Each row is a point on a landscape with many valleys, with its height.
A ball rolls from a point to the lowest of its 2 nearest points, and stops where none of them is lower. Distance is the straight distance between rows; heights are no part of it.
j348 h=357: [140, 153, 123, 98, 111, 100, 113, 154, 89, 69, 91, 73, 53, 107, 72, 68, 112, 146, 68, 135, 119, 78, 108, 117, 97, 130, 91, 111, 92, 87, 106, 110, 108, 101, 69, 116, 99, 113, 77, 124, 106, 123]
j268 h=484: [79, 81, 107, 121, 80, 123, 53, 58, 96, 149, 94, 124, 134, 117, 167, 90, 88, 81, 115, 79, 80, 126, 62, 103, 84, 102, 93, 118, 83, 91, 72, 118, 132, 109, 81, 46, 100, 121, 106, 70, 113, 81]
j593 h=316: [120, 115, 133, 142, 132, 128, 97, 100, 110, 103, 66, 110, 92, 112, 46, 96, 123, 91, 129, 130, 58, 95, 96, 115, 101, 79, 89, 106, 72, 100, 141, 136, 126, 100, 111, 96, 65, 114, 117, 119, 85, 66]
j574 h=58: [122, 108, 93, 177, 105, 77, 104, 107, 82, 111, 70, 129, 112, 123, 105, 93, 98, 91, 80, 84, 81, 84, 71, 118, 71, 66, 91, 40, 65, 84, 105, 101, 173, 85, 29, 82, 124, 156, 104, 80, 91, 98]
j510 h=318: [99, 98, 97, 82, 144, 99, 103, 117, 117, 108, 99, 139, 99, 59, 102, 130, 67, 52, 119, 99, 112, 103, 136, 121, 105, 138, 121, 100, 121, 117, 126, 84, 64, 93, 110, 117, 106, 55, 112, 102, 112, 104]
j81 h=512: [99, 83, 60, 65, 102, 139, 70, 111, 127, 119, 87, 92, 130, 122, 120, 133, 112, 92, 181, 81, 89, 112, 114, 85, 84, 80, 124, 83, 116, 77, 91, 50, 99, 86, 93, 101, 115, 90, 87, 69, 101, 85]
j563 h=317: [98, 86, 92, 115, 129, 85, 100, 136, 110, 103, 107, 123, 108, 79, 92, 145, 63, 82, 131, 68, 116, 94, 117, 127, 96, 117, 121, 52, 131, 88, 120, 79, 96, 65, 88, 83, 133, 88, 118, 66, 109, 78]
j238 h=385: [75, 113, 146, 119, 108, 121, 107, 80, 108, 132, 108, 94, 71, 89, 105, 84, 112, 90, 94, 116, 98, 115, 89, 105, 139, 99, 68, 155, 90, 119, 120, 140, 95, 107, 130, 107, 65, 91, 108, 134, 97, 103]
j901 h=584: [162, 126, 117, 108, 89, 90, 62, 98, 125, 60, 89, 90, 100, 131, 21, 123, 137, 105, 114, 157, 111, 80, 114, 95, 104, 81, 119, 119, 86, 89, 103, 74, 113, 88, 100, 98, 98, 116, 149, 114, 54, 71]
j125 h=162: [47, 84, 78, 52, 98, 110, 110, 85, 124, 100, 105, 137, 119, 69, 149, 137, 85, 65, 85, 90, 120, 127, 129, 93, 101, 130, 119, 115, 171, 112, 82, 77, 65, 113, 105, 131, 102, 66, 121, 103, 129, 120]
j177 h=300: [94, 115, 80, 112, 124, 132, 81, 103, 97, 83, 81, 114, 80, 106, 81, 117, 119, 90, 160, 95, 83, 106, 96, 108, 93, 66, 119, 70, 94, 81, 115, 102, 138, 75, 64, 98, 115, 116, 96, 70, 89, 78]
j429 h=660: [110, 130, 54, 90, 82, 87, 129, 100, 79, 75, 128, 59, 86, 96, 86, 67, 79, 154, 75, 83, 123, 78, 88, 93, 100, 123, 97, 98, 112, 83, 83, 69, 67, 91, 106, 134, 122, 97, 40, 100, 107, 104]
j103 h=410: [74, 131, 121, 58, 69, 132, 103, 103, 101, 91, 131, 56, 54, 115, 149, 72, 110, 125, 45, 119, 123, 106, 96, 89, 116, 93, 54, 122, 105, 108, 63, 123, 103, 117, 109, 106, 83, 115, 61, 120, 116, 142]
j942 h=557: [108, 120, 102, 76, 95, 125, 119, 95, 87, 104, 127, 54, 62, 92, 90, 70, 122, 132, 83, 119, 101, 109, 100, 89, 122, 105, 96, 133, 113, 104, 100, 100, 80, 116, 118, 135, 76, 97, 72, 114, 97, 127]
j657 h=409: [41, 96, 107, 107, 113, 94, 95, 62, 79, 128, 119, 123, 75, 81, 111, 90, 98, 82, 99, 108, 99, 117, 93, 127, 129, 93, 62, 147, 99, 100, 120, 146, 89, 128, 113, 89, 100, 76, 108, 117, 96, 110]
j989 h=658: [121, 79, 135, 88, 90, 70, 105, 117, 138, 76, 79, 129, 138, 81, 72, 136, 67, 65, 82, 104, 99, 91, 122, 88, 95, 148, 124, 70, 135, 121, 89, 84, 75, 87, 146, 86, 70, 77, 150, 111, 115, 71]
j935 h=383: [109, 74, 131, 115, 84, 42, 80, 128, 106, 86, 73, 86, 131, 115, 40, 141, 94, 129, 124, 92, 90, 83, 99, 127, 111, 105, 101, 82, 104, 101, 125, 64, 73, 75, 102, 71, 106, 68, 119, 108, 75, 68]
j389 h=200: [97, 68, 110, 70, 100, 129, 104, 92, 161, 87, 96, 114, 142, 112, 112, 116, 104, 48, 93, 112, 104, 111, 117, 58, 79, 127, 131, 88, 142, 118, 59, 90, 96, 105, 131, 109, 57, 122, 134, 110, 115, 104]
j805 h=547: [107, 111, 79, 73, 130, 157, 110, 88, 106, 92, 128, 69, 72, 90, 91, 74, 128, 109, 121, 121, 88, 121, 113, 82, 114, 113, 115, 136, 115, 101, 112, 89, 77, 116, 108, 154, 72, 97, 104, 115, 88, 131]
j700 h=257: [127, 60, 151, 144, 25, 61, 89, 107, 87, 136, 57, 99, 143, 155, 102, 117, 92, 107, 73, 77, 79, 99, 68, 104, 81, 87, 86, 95, 64, 108, 91, 108, 127, 113, 95, 48, 93, 126, 95, 84, 98, 71]
j35 h=630: [102, 110, 46, 113, 97, 96, 107, 102, 75, 90, 120, 103, 95, 109, 112, 73, 121, 143, 106, 79, 98, 72, 50, 107, 89, 76, 119, 67, 110, 78, 88, 81, 123, 79, 67, 94, 150, 121, 69, 72, 109, 107]
j368 h=167: [63, 84, 99, 110, 78, 78, 100, 93, 93, 110, 130, 114, 115, 94, 141, 116, 80, 87, 98, 88, 104, 119, 83, 102, 103, 98, 119, 77, 132, 96, 70, 110, 93, 108, 111, 76, 127, 89, 113, 79, 132, 111]
j576 h=645: [113, 123, 65, 108, 133, 132, 106, 105, 73, 82, 114, 80, 63, 94, 71, 79, 122, 133, 127, 92, 91, 87, 87, 101, 99, 102, 117, 93, 106, 89, 117, 82, 102, 73, 93, 145, 115, 117, 80, 89, 88, 87]
j426 h=229: [143, 98, 149, 134, 50, 75, 77, 127, 100, 117, 60, 92, 138, 154, 119, 107, 99, 113, 77, 94, 100, 87, 64, 92, 76, 109, 98, 87, 70, 90, 59, 113, 137, 106, 60, 57, 108, 136, 95, 86, 123, 82]
j591 h=255: [112, 104, 144, 161, 99, 111, 101, 119, 99, 131, 88, 106, 121, 111, 136, 85, 99, 83, 71, 112, 99, 96, 74, 106, 87, 92, 83, 98, 83, 110, 85, 120, 140, 110, 95, 92, 106, 138, 113, 88, 126, 88]
j946 h=447: [98, 85, 77, 56, 118, 165, 88, 92, 143, 92, 117, 90, 130, 113, 135, 112, 129, 56, 129, 118, 115, 132, 116, 54, 91, 113, 132, 104, 131, 92, 67, 84, 95, 112, 90, 126, 88, 121, 123, 90, 106, 126]
j352 h=620: [131, 112, 82, 79, 120, 123, 79, 103, 120, 55, 64, 110, 79, 111, 38, 126, 132, 108, 172, 104, 71, 113, 120, 88, 97, 56, 98, 75, 81, 85, 146, 74, 126, 69, 84, 103, 93, 111, 99, 100, 71, 49]
j145 h=397: [109, 87, 94, 108, 102, 46, 107, 144, 86, 88, 100, 76, 110, 89, 67, 111, 89, 148, 116, 65, 94, 78, 85, 127, 105, 113, 113, 79, 105, 88, 111, 64, 76, 68, 93, 93, 110, 75, 90, 99, 91, 81]
j259 h=212: [57, 45, 152, 76, 37, 109, 110, 75, 109, 125, 92, 91, 108, 124, 103, 123, 93, 70, 97, 67, 101, 107, 95, 46, 122, 99, 76, 132, 96, 134, 71, 124, 94, 85, 151, 51, 58, 101, 115, 124, 84, 81]
j526 h=649: [117, 98, 107, 88, 98, 93, 110, 109, 106, 74, 112, 72, 97, 85, 101, 116, 109, 121, 89, 115, 107, 103, 113, 77, 103, 137, 127, 72, 147, 115, 68, 87, 81, 98, 111, 119, 87, 94, 99, 95, 102, 110]
j211 h=379: [101, 151, 126, 100, 91, 100, 114, 161, 102, 49, 104, 68, 54, 121, 117, 66, 95, 145, 43, 129, 109, 96, 101, 110, 95, 124, 65, 102, 87, 86, 89, 127, 106, 115, 74, 96, 97, 120, 75, 132, 121, 135]
j630 h=495: [88, 98, 99, 117, 90, 119, 66, 87, 103, 123, 94, 96, 124, 117, 140, 116, 108, 81, 137, 95, 82, 115, 71, 92, 87, 95, 126, 92, 98, 77, 70, 109, 126, 99, 84, 75, 113, 119, 96, 69, 112, 89]
j560 h=123: [50, 73, 95, 79, 92, 97, 100, 95, 117, 126, 109, 136, 130, 89, 140, 142, 78, 65, 117, 84, 110, 120, 109, 97, 100, 110, 105, 95, 159, 96, 81, 85, 70, 106, 113, 92, 128, 64, 108, 82, 135, 104]
j998 h=622: [99, 121, 77, 124, 101, 78, 123, 101, 72, 103, 123, 109, 86, 88, 117, 72, 104, 129, 80, 99, 115, 78, 71, 125, 109, 93, 111, 80, 106, 89, 106, 103, 111, 108, 83, 91, 138, 108, 85, 96, 111, 126]
j859 h=310: [124, 108, 124, 74, 77, 49, 110, 111, 86, 73, 88, 76, 81, 71, 89, 107, 81, 125, 58, 109, 118, 94, 127, 95, 113, 135, 113, 95, 90, 138, 81, 102, 57, 102, 119, 116, 85, 71, 82, 120, 96, 116]
j784 h=384: [98, 107, 68, 108, 133, 81, 105, 127, 83, 81, 131, 95, 88, 62, 89, 92, 80, 124, 113, 70, 103, 81, 96, 121, 100, 124, 127, 83, 112, 97, 111, 68, 70, 66, 102, 110, 128, 81, 83, 88, 102, 94]
j97 h=184: [54, 70, 141, 82, 46, 79, 114, 87, 92, 127, 107, 90, 102, 119, 75, 141, 99, 95, 98, 74, 105, 111, 106, 82, 132, 104, 62, 104, 96, 129, 81, 132, 72, 95, 157, 73, 74, 81, 108, 131, 83, 88]
j445 h=539: [82, 78, 68, 40, 108, 170, 113, 97, 118, 98, 135, 76, 105, 108, 86, 82, 120, 108, 124, 119, 99, 131, 121, 62, 116, 111, 106, 124, 118, 103, 110, 66, 61, 130, 118, 143, 55, 82, 103, 124, 81, 127]
j29 h=343: [106, 121, 85, 124, 135, 131, 63, 87, 114, 77, 60, 112, 92, 110, 117, 107, 118, 69, 137, 88, 96, 119, 99, 82, 96, 71, 139, 71, 79, 74, 100, 112, 159, 82, 36, 79, 113, 131, 113, 47, 109, 50]
j441 h=240: [133, 96, 111, 91, 119, 115, 109, 112, 146, 75, 95, 110, 125, 100, 97, 122, 105, 52, 112, 120, 111, 104, 118, 71, 95, 117, 133, 81, 135, 94, 78, 103, 111, 92, 120, 102, 83, 113, 148, 89, 117, 81]
j27 h=653: [102, 97, 119, 88, 93, 69, 111, 108, 128, 86, 95, 96, 111, 66, 103, 129, 75, 93, 72, 102, 99, 104, 124, 86, 112, 149, 130, 69, 134, 130, 84, 100, 71, 95, 133, 104, 77, 74, 124, 113, 114, 97]
j790 h=250: [111, 110, 141, 175, 114, 139, 96, 94, 98, 101, 47, 123, 96, 127, 67, 80, 116, 83, 119, 118, 62, 97, 93, 129, 74, 56, 75, 89, 46, 107, 153, 132, 161, 105, 84, 91, 72, 127, 112, 102, 75, 61]
j46 h=345: [75, 95, 103, 107, 119, 97, 104, 111, 100, 119, 103, 125, 100, 82, 98, 110, 82, 76, 133, 97, 91, 109, 109, 121, 114, 114, 114, 100, 119, 91, 122, 100, 82, 103, 117, 103, 115, 69, 107, 97, 105, 103]
j415 h=180: [71, 65, 122, 166, 94, 83, 82, 59, 77, 132, 78, 133, 141, 117, 132, 57, 86, 74, 70, 93, 77, 105, 89, 136, 59, 71, 58, 102, 62, 93, 118, 116, 165, 124, 86, 72, 122, 131, 124, 71, 96, 92]
j590 h=643: [122, 103, 63, 92, 107, 117, 113, 112, 87, 67, 128, 67, 86, 90, 105, 95, 107, 135, 100, 98, 118, 96, 102, 68, 91, 130, 138, 76, 150, 92, 63, 57, 89, 86, 97, 133, 119, 120, 84, 67, 103, 103]
j159 h=436: [79, 91, 108, 73, 101, 145, 88, 79, 127, 94, 116, 69, 106, 106, 150, 97, 127, 75, 83, 118, 104, 122, 95, 59, 103, 116, 115, 116, 136, 121, 56, 102, 96, 107, 105, 125, 70, 119, 100, 103, 113, 132]
j501 h=424: [78, 113, 126, 99, 92, 151, 81, 86, 112, 114, 128, 70, 85, 110, 167, 81, 135, 84, 62, 123, 106, 105, 83, 79, 116, 95, 78, 139, 110, 111, 60, 121, 110, 103, 101, 116, 85, 115, 79, 113, 119, 127]
j217 h=472: [46, 41, 113, 100, 65, 108, 76, 56, 99, 157, 91, 149, 133, 119, 156, 97, 61, 55, 115, 67, 95, 122, 83, 83, 86, 91, 81, 134, 93, 94, 77, 115, 117, 121, 102, 46, 104, 100, 110, 74, 108, 79]
j337 h=665: [148, 77, 126, 105, 102, 70, 95, 133, 136, 82, 80, 132, 139, 96, 57, 153, 69, 70, 116, 102, 110, 83, 122, 99, 95, 127, 114, 68, 126, 87, 114, 82, 99, 76, 130, 64, 97, 88, 144, 102, 95, 51]
j945 h=262: [101, 105, 105, 103, 90, 51, 113, 116, 51, 113, 98, 93, 76, 94, 55, 91, 95, 133, 86, 82, 98, 92, 89, 141, 127, 82, 79, 114, 40, 113, 113, 123, 73, 104, 120, 100, 89, 71, 68, 128, 70, 109]
j546 h=504: [77, 101, 66, 72, 86, 138, 48, 71, 99, 126, 101, 93, 115, 123, 139, 114, 113, 91, 163, 85, 65, 122, 82, 97, 86, 82, 122, 105, 101, 74, 88, 85, 112, 98, 82, 84, 108, 96, 75, 69, 96, 94]
j199 h=608: [140, 123, 90, 75, 118, 133, 71, 89, 131, 69, 68, 102, 97, 129, 49, 123, 134, 85, 156, 134, 71, 106, 119, 69, 87, 52, 111, 110, 78, 76, 132, 91, 128, 95, 106, 99, 74, 114, 124, 125, 71, 56]
j87 h=149: [119, 100, 78, 143, 92, 43, 112, 121, 93, 117, 86, 126, 113, 140, 129, 82, 90, 111, 62, 81, 92, 71, 61, 109, 80, 73, 89, 30, 82, 70, 99, 106, 153, 100, 44, 69, 150, 139, 91, 94, 107, 137]
j10 h=422: [65, 118, 93, 54, 67, 128, 114, 66, 83, 109, 149, 66, 61, 101, 131, 76, 121, 121, 74, 93, 122, 109, 80, 88, 122, 77, 66, 134, 101, 121, 74, 123, 86, 107, 129, 104, 98, 102, 75, 113, 92, 139]
j702 h=519: [104, 72, 88, 53, 97, 124, 92, 115, 155, 137, 81, 95, 160, 120, 100, 158, 114, 92, 168, 85, 109, 96, 131, 79, 87, 73, 97, 89, 137, 88, 93, 31, 85, 97, 107, 101, 97, 67, 98, 90, 101, 85]
j938 h=459: [127, 81, 73, 43, 111, 149, 89, 109, 153, 80, 110, 105, 143, 117, 90, 133, 117, 62, 138, 118, 124, 124, 138, 48, 89, 90, 126, 86, 121, 75, 73, 65, 94, 115, 104, 115, 73, 116, 132, 103, 95, 109]
j367 h=264: [113, 71, 156, 119, 40, 98, 72, 98, 102, 125, 74, 76, 117, 139, 104, 102, 111, 100, 86, 101, 83, 94, 72, 77, 101, 84, 83, 123, 76, 113, 90, 127, 122, 104, 103, 61, 71, 117, 92, 104, 105, 75]
j309 h=574: [154, 111, 96, 79, 114, 109, 81, 108, 106, 66, 94, 76, 87, 115, 43, 110, 146, 125, 126, 136, 102, 89, 118, 74, 105, 94, 120, 104, 107, 85, 113, 75, 104, 88, 99, 112, 88, 117, 128, 115, 67, 80]
j882 h=614: [110, 152, 71, 87, 96, 81, 133, 103, 78, 74, 130, 107, 71, 76, 124, 54, 84, 143, 50, 95, 135, 79, 87, 112, 102, 114, 106, 99, 95, 104, 95, 109, 84, 104, 85, 101, 135, 92, 71, 95, 119, 134]
j845 h=573: [90, 120, 49, 104, 123, 72, 123, 92, 73, 80, 130, 89, 68, 55, 98, 61, 67, 107, 96, 94, 105, 77, 110, 119, 112, 107, 108, 146, 62, 132, 116, 103, 46, 93, 122, 129, 124, 58, 64, 91, 101, 117]
j886 h=595: [151, 100, 118, 105, 93, 107, 73, 94, 135, 73, 78, 105, 115, 133, 34, 129, 125, 80, 124, 150, 84, 91, 114, 81, 81, 80, 108, 139, 88, 84, 106, 99, 121, 98, 124, 84, 68, 117, 156, 119, 71, 56]
j797 h=282: [89, 99, 117, 159, 125, 26, 106, 64, 66, 126, 101, 135, 106, 83, 91, 71, 65, 76, 47, 87, 96, 104, 116, 155, 103, 89, 69, 87, 51, 99, 142, 128, 108, 120, 92, 97, 116, 99, 116, 113, 85, 127]
j648 h=237: [71, 83, 126, 164, 103, 53, 106, 50, 74, 135, 89, 132, 122, 109, 103, 56, 88, 79, 41, 89, 84, 103, 101, 152, 83, 66, 51, 93, 70, 86, 141, 120, 137, 118, 100, 84, 123, 130, 136, 93, 78, 108]
j899 h=561: [140, 124, 65, 67, 148, 155, 101, 107, 109, 77, 110, 78, 72, 97, 64, 84, 140, 108, 143, 132, 97, 106, 119, 69, 116, 87, 124, 114, 98, 83, 128, 88, 100, 98, 100, 141, 79, 113, 126, 117, 76, 94]
j909 h=525: [65, 60, 84, 37, 89, 131, 114, 104, 142, 142, 108, 104, 151, 109, 119, 137, 105, 80, 140, 81, 115, 112, 126, 76, 102, 92, 97, 103, 153, 97, 80, 32, 74, 105, 108, 122, 100, 59, 101, 94, 110, 112]
j957 h=197: [119, 104, 108, 126, 65, 67, 91, 117, 94, 116, 91, 95, 137, 138, 149, 93, 85, 108, 62, 88, 105, 86, 56, 99, 77, 96, 96, 57, 76, 74, 62, 110, 146, 109, 56, 63, 135, 139, 88, 87, 142, 125]
j213 h=315: [99, 114, 128, 150, 113, 51, 113, 95, 69, 133, 87, 118, 88, 97, 65, 75, 81, 100, 62, 92, 91, 95, 86, 161, 117, 73, 64, 88, 36, 96, 138, 134, 116, 121, 92, 105, 91, 101, 88, 131, 70, 128]
j54 h=249: [92, 116, 98, 148, 115, 106, 97, 96, 75, 101, 90, 115, 85, 103, 81, 97, 114, 105, 124, 105, 67, 95, 76, 135, 91, 69, 104, 74, 88, 90, 124, 113, 137, 97, 75, 99, 109, 113, 89, 93, 85, 95]
j666 h=364: [109, 107, 59, 87, 134, 98, 113, 115, 103, 71, 120, 87, 83, 51, 107, 100, 62, 96, 111, 87, 110, 94, 135, 97, 95, 149, 135, 104, 112, 124, 116, 67, 54, 69, 108, 134, 117, 68, 98, 86, 106, 109]
j419 h=367: [95, 81, 124, 103, 95, 80, 96, 121, 109, 108, 80, 99, 119, 100, 63, 131, 94, 104, 137, 97, 75, 104, 105, 114, 115, 109, 101, 82, 108, 88, 124, 95, 88, 95, 130, 88, 87, 76, 106, 105, 90, 80]
j644 h=241: [98, 65, 156, 172, 93, 103, 92, 109, 91, 142, 75, 130, 130, 115, 135, 68, 84, 89, 68, 89, 74, 107, 87, 111, 70, 83, 73, 112, 54, 115, 103, 108, 161, 109, 108, 72, 105, 138, 129, 63, 105, 89]
j206 h=290: [131, 115, 136, 103, 86, 38, 118, 130, 79, 93, 81, 83, 71, 83, 67, 103, 90, 109, 61, 105, 113, 87, 114, 119, 122, 115, 89, 118, 45, 130, 108, 132, 60, 107, 111, 105, 83, 73, 81, 131, 95, 121]
j579 h=654: [128, 152, 49, 102, 118, 111, 122, 106, 70, 79, 119, 70, 56, 91, 72, 58, 104, 145, 92, 95, 114, 67, 86, 103, 98, 127, 114, 108, 98, 84, 102, 80, 87, 82, 81, 152, 121, 117, 51, 102, 101, 102]
j537 h=191: [58, 79, 92, 55, 95, 121, 109, 86, 150, 91, 91, 110, 117, 84, 131, 117, 91, 61, 79, 103, 110, 122, 131, 79, 102, 139, 138, 89, 155, 124, 72, 85, 70, 114, 126, 128, 67, 96, 128, 120, 119, 118]
j261 h=433: [37, 67, 88, 86, 118, 104, 82, 54, 71, 128, 107, 147, 95, 76, 119, 90, 93, 75, 112, 111, 97, 106, 103, 118, 88, 79, 40, 138, 122, 68, 125, 147, 114, 153, 91, 76, 98, 77, 100, 112, 105, 103]
j947 h=607: [103, 143, 58, 75, 105, 70, 121, 75, 79, 64, 119, 113, 77, 50, 144, 68, 62, 137, 30, 90, 135, 75, 108, 113, 98, 108, 103, 103, 88, 149, 88, 134, 51, 106, 95, 103, 145, 78, 92, 93, 123, 141]
j964 h=565: [102, 120, 77, 80, 98, 85, 124, 95, 69, 92, 117, 61, 69, 76, 73, 66, 97, 134, 86, 99, 105, 96, 107, 103, 124, 112, 94, 142, 66, 116, 99, 94, 53, 97, 132, 133, 90, 69, 53, 112, 91, 112]
j647 h=210: [57, 74, 115, 88, 52, 63, 107, 98, 75, 131, 119, 81, 113, 117, 73, 137, 99, 129, 102, 57, 93, 111, 88, 112, 122, 75, 57, 90, 79, 104, 93, 119, 68, 95, 149, 59, 93, 74, 88, 112, 68, 92]
j299 h=333: [147, 129, 108, 90, 110, 82, 114, 129, 86, 72, 96, 70, 60, 72, 74, 80, 103, 134, 76, 121, 119, 75, 115, 100, 108, 147, 117, 108, 92, 119, 102, 98, 83, 96, 92, 131, 89, 96, 74, 109, 100, 117]
j793 h=531: [66, 73, 66, 34, 101, 155, 109, 99, 134, 117, 119, 113, 124, 100, 110, 114, 111, 81, 127, 100, 117, 130, 130, 78, 115, 116, 105, 112, 137, 106, 98, 51, 54, 117, 113, 143, 77, 71, 102, 116, 105, 129]
j773 h=211: [102, 98, 131, 126, 77, 85, 109, 108, 97, 113, 108, 89, 107, 100, 126, 106, 110, 101, 80, 106, 108, 101, 76, 96, 96, 101, 108, 79, 114, 102, 72, 125, 113, 108, 102, 95, 112, 116, 101, 97, 131, 107]
j711 h=235: [91, 90, 121, 85, 54, 66, 109, 103, 64, 116, 102, 76, 93, 122, 55, 114, 111, 142, 97, 94, 93, 107, 83, 123, 128, 73, 75, 114, 78, 99, 106, 118, 86, 104, 121, 87, 90, 81, 69, 118, 70, 95]
j402 h=238: [95, 56, 154, 93, 44, 96, 93, 86, 123, 112, 87, 89, 121, 127, 100, 117, 108, 83, 87, 105, 90, 105, 89, 56, 103, 109, 93, 123, 107, 122, 67, 114, 104, 98, 130, 69, 59, 108, 109, 110, 106, 79]
j291 h=344: [117, 94, 51, 61, 163, 109, 106, 130, 116, 92, 107, 118, 87, 47, 110, 126, 65, 63, 125, 85, 146, 93, 153, 114, 92, 140, 129, 114, 123, 120, 127, 51, 62, 67, 88, 133, 125, 56, 111, 84, 104, 100]
j41 h=396: [99, 149, 112, 69, 94, 126, 107, 128, 106, 59, 115, 56, 57, 106, 135, 69, 98, 145, 41, 135, 125, 97, 106, 87, 94, 120, 75, 106, 119, 105, 64, 107, 108, 126, 91, 122, 92, 118, 63, 106, 119, 144]
j362 h=592: [97, 124, 67, 116, 139, 57, 113, 72, 54, 90, 124, 123, 75, 49, 129, 58, 88, 122, 57, 106, 114, 91, 103, 142, 110, 100, 79, 120, 70, 123, 128, 136, 82, 126, 84, 87, 132, 81, 97, 103, 110, 137]
j611 h=637: [109, 106, 42, 93, 89, 105, 102, 115, 84, 82, 127, 70, 90, 110, 96, 91, 118, 148, 117, 74, 107, 75, 76, 81, 84, 104, 131, 70, 129, 71, 77, 48, 105, 69, 77, 119, 139, 121, 64, 64, 106, 85]
j275 h=281: [126, 94, 84, 74, 130, 113, 110, 130, 136, 90, 99, 112, 113, 81, 88, 137, 88, 72, 130, 92, 122, 99, 138, 90, 104, 119, 126, 65, 141, 78, 106, 76, 92, 72, 110, 105, 110, 90, 123, 83, 105, 90]
j371 h=633: [118, 121, 64, 92, 123, 133, 96, 102, 90, 58, 92, 92, 60, 107, 45, 90, 139, 134, 151, 86, 77, 107, 92, 84, 93, 66, 107, 82, 81, 90, 135, 70, 113, 58, 68, 139, 106, 126, 79, 86, 73, 50]
j124 h=582: [95, 134, 51, 120, 149, 89, 107, 81, 56, 79, 120, 109, 59, 56, 102, 53, 85, 110, 96, 113, 99, 76, 96, 136, 108, 113, 107, 136, 80, 111, 134, 111, 83, 108, 82, 117, 126, 82, 81, 95, 101, 111]
j59 h=455: [26, 42, 101, 83, 85, 106, 91, 46, 81, 146, 98, 157, 116, 99, 144, 104, 76, 51, 105, 84, 114, 114, 100, 90, 90, 77, 43, 151, 121, 83, 101, 136, 119, 138, 98, 62, 103, 87, 105, 105, 107, 88]
j386 h=163: [118, 117, 115, 181, 100, 111, 92, 84, 86, 99, 55, 127, 101, 127, 91, 94, 120, 85, 110, 100, 63, 105, 76, 120, 67, 59, 81, 60, 40, 100, 124, 113, 171, 93, 40, 88, 95, 139, 93, 86, 77, 77]
j207 h=356: [108, 112, 140, 114, 123, 127, 97, 95, 128, 117, 88, 102, 94, 105, 69, 89, 127, 78, 113, 132, 72, 100, 96, 96, 111, 97, 85, 143, 88, 102, 130, 130, 103, 102, 137, 107, 53, 99, 120, 139, 96, 88]
j267 h=296: [102, 103, 125, 145, 87, 74, 114, 103, 81, 126, 90, 102, 102, 115, 75, 95, 101, 117, 85, 99, 82, 95, 76, 132, 114, 65, 84, 85, 74, 92, 119, 133, 125, 120, 92, 94, 98, 112, 87, 121, 95, 103]
j866 h=600: [104, 112, 60, 99, 129, 48, 114, 73, 63, 76, 124, 125, 88, 28, 157, 88, 56, 114, 34, 101, 122, 88, 113, 121, 93, 108, 98, 104, 94, 141, 114, 146, 67, 108, 73, 86, 143, 72, 119, 95, 132, 140]

Where does a ball stop that starts at each point below?
j371 -> j574
j563 -> j560
j946 -> j97
j989 -> j574
j299 -> j97
j964 -> j574
j630 -> j574

Write out the way that a ball takes from each point below.
j10 -> j103 > j41 > j211 > j348 > j299 > j859 > j206 > j945 > j711 > j647 > j97
j579 -> j576 > j371 > j352 > j199 > j886 > j901 > j309 > j899 > j805 > j445 > j793 > j909 > j702 > j81 > j546 > j630 > j268 > j217 > j59 > j261 > j657 > j238 > j207 > j593 > j790 > j386 > j574
j429 -> j882 > j947 > j866 > j362 > j124 > j845 > j964 > j942 > j805 > j445 > j793 > j909 > j702 > j81 > j546 > j630 > j268 > j217 > j59 > j261 > j657 > j238 > j207 > j593 > j790 > j386 > j574
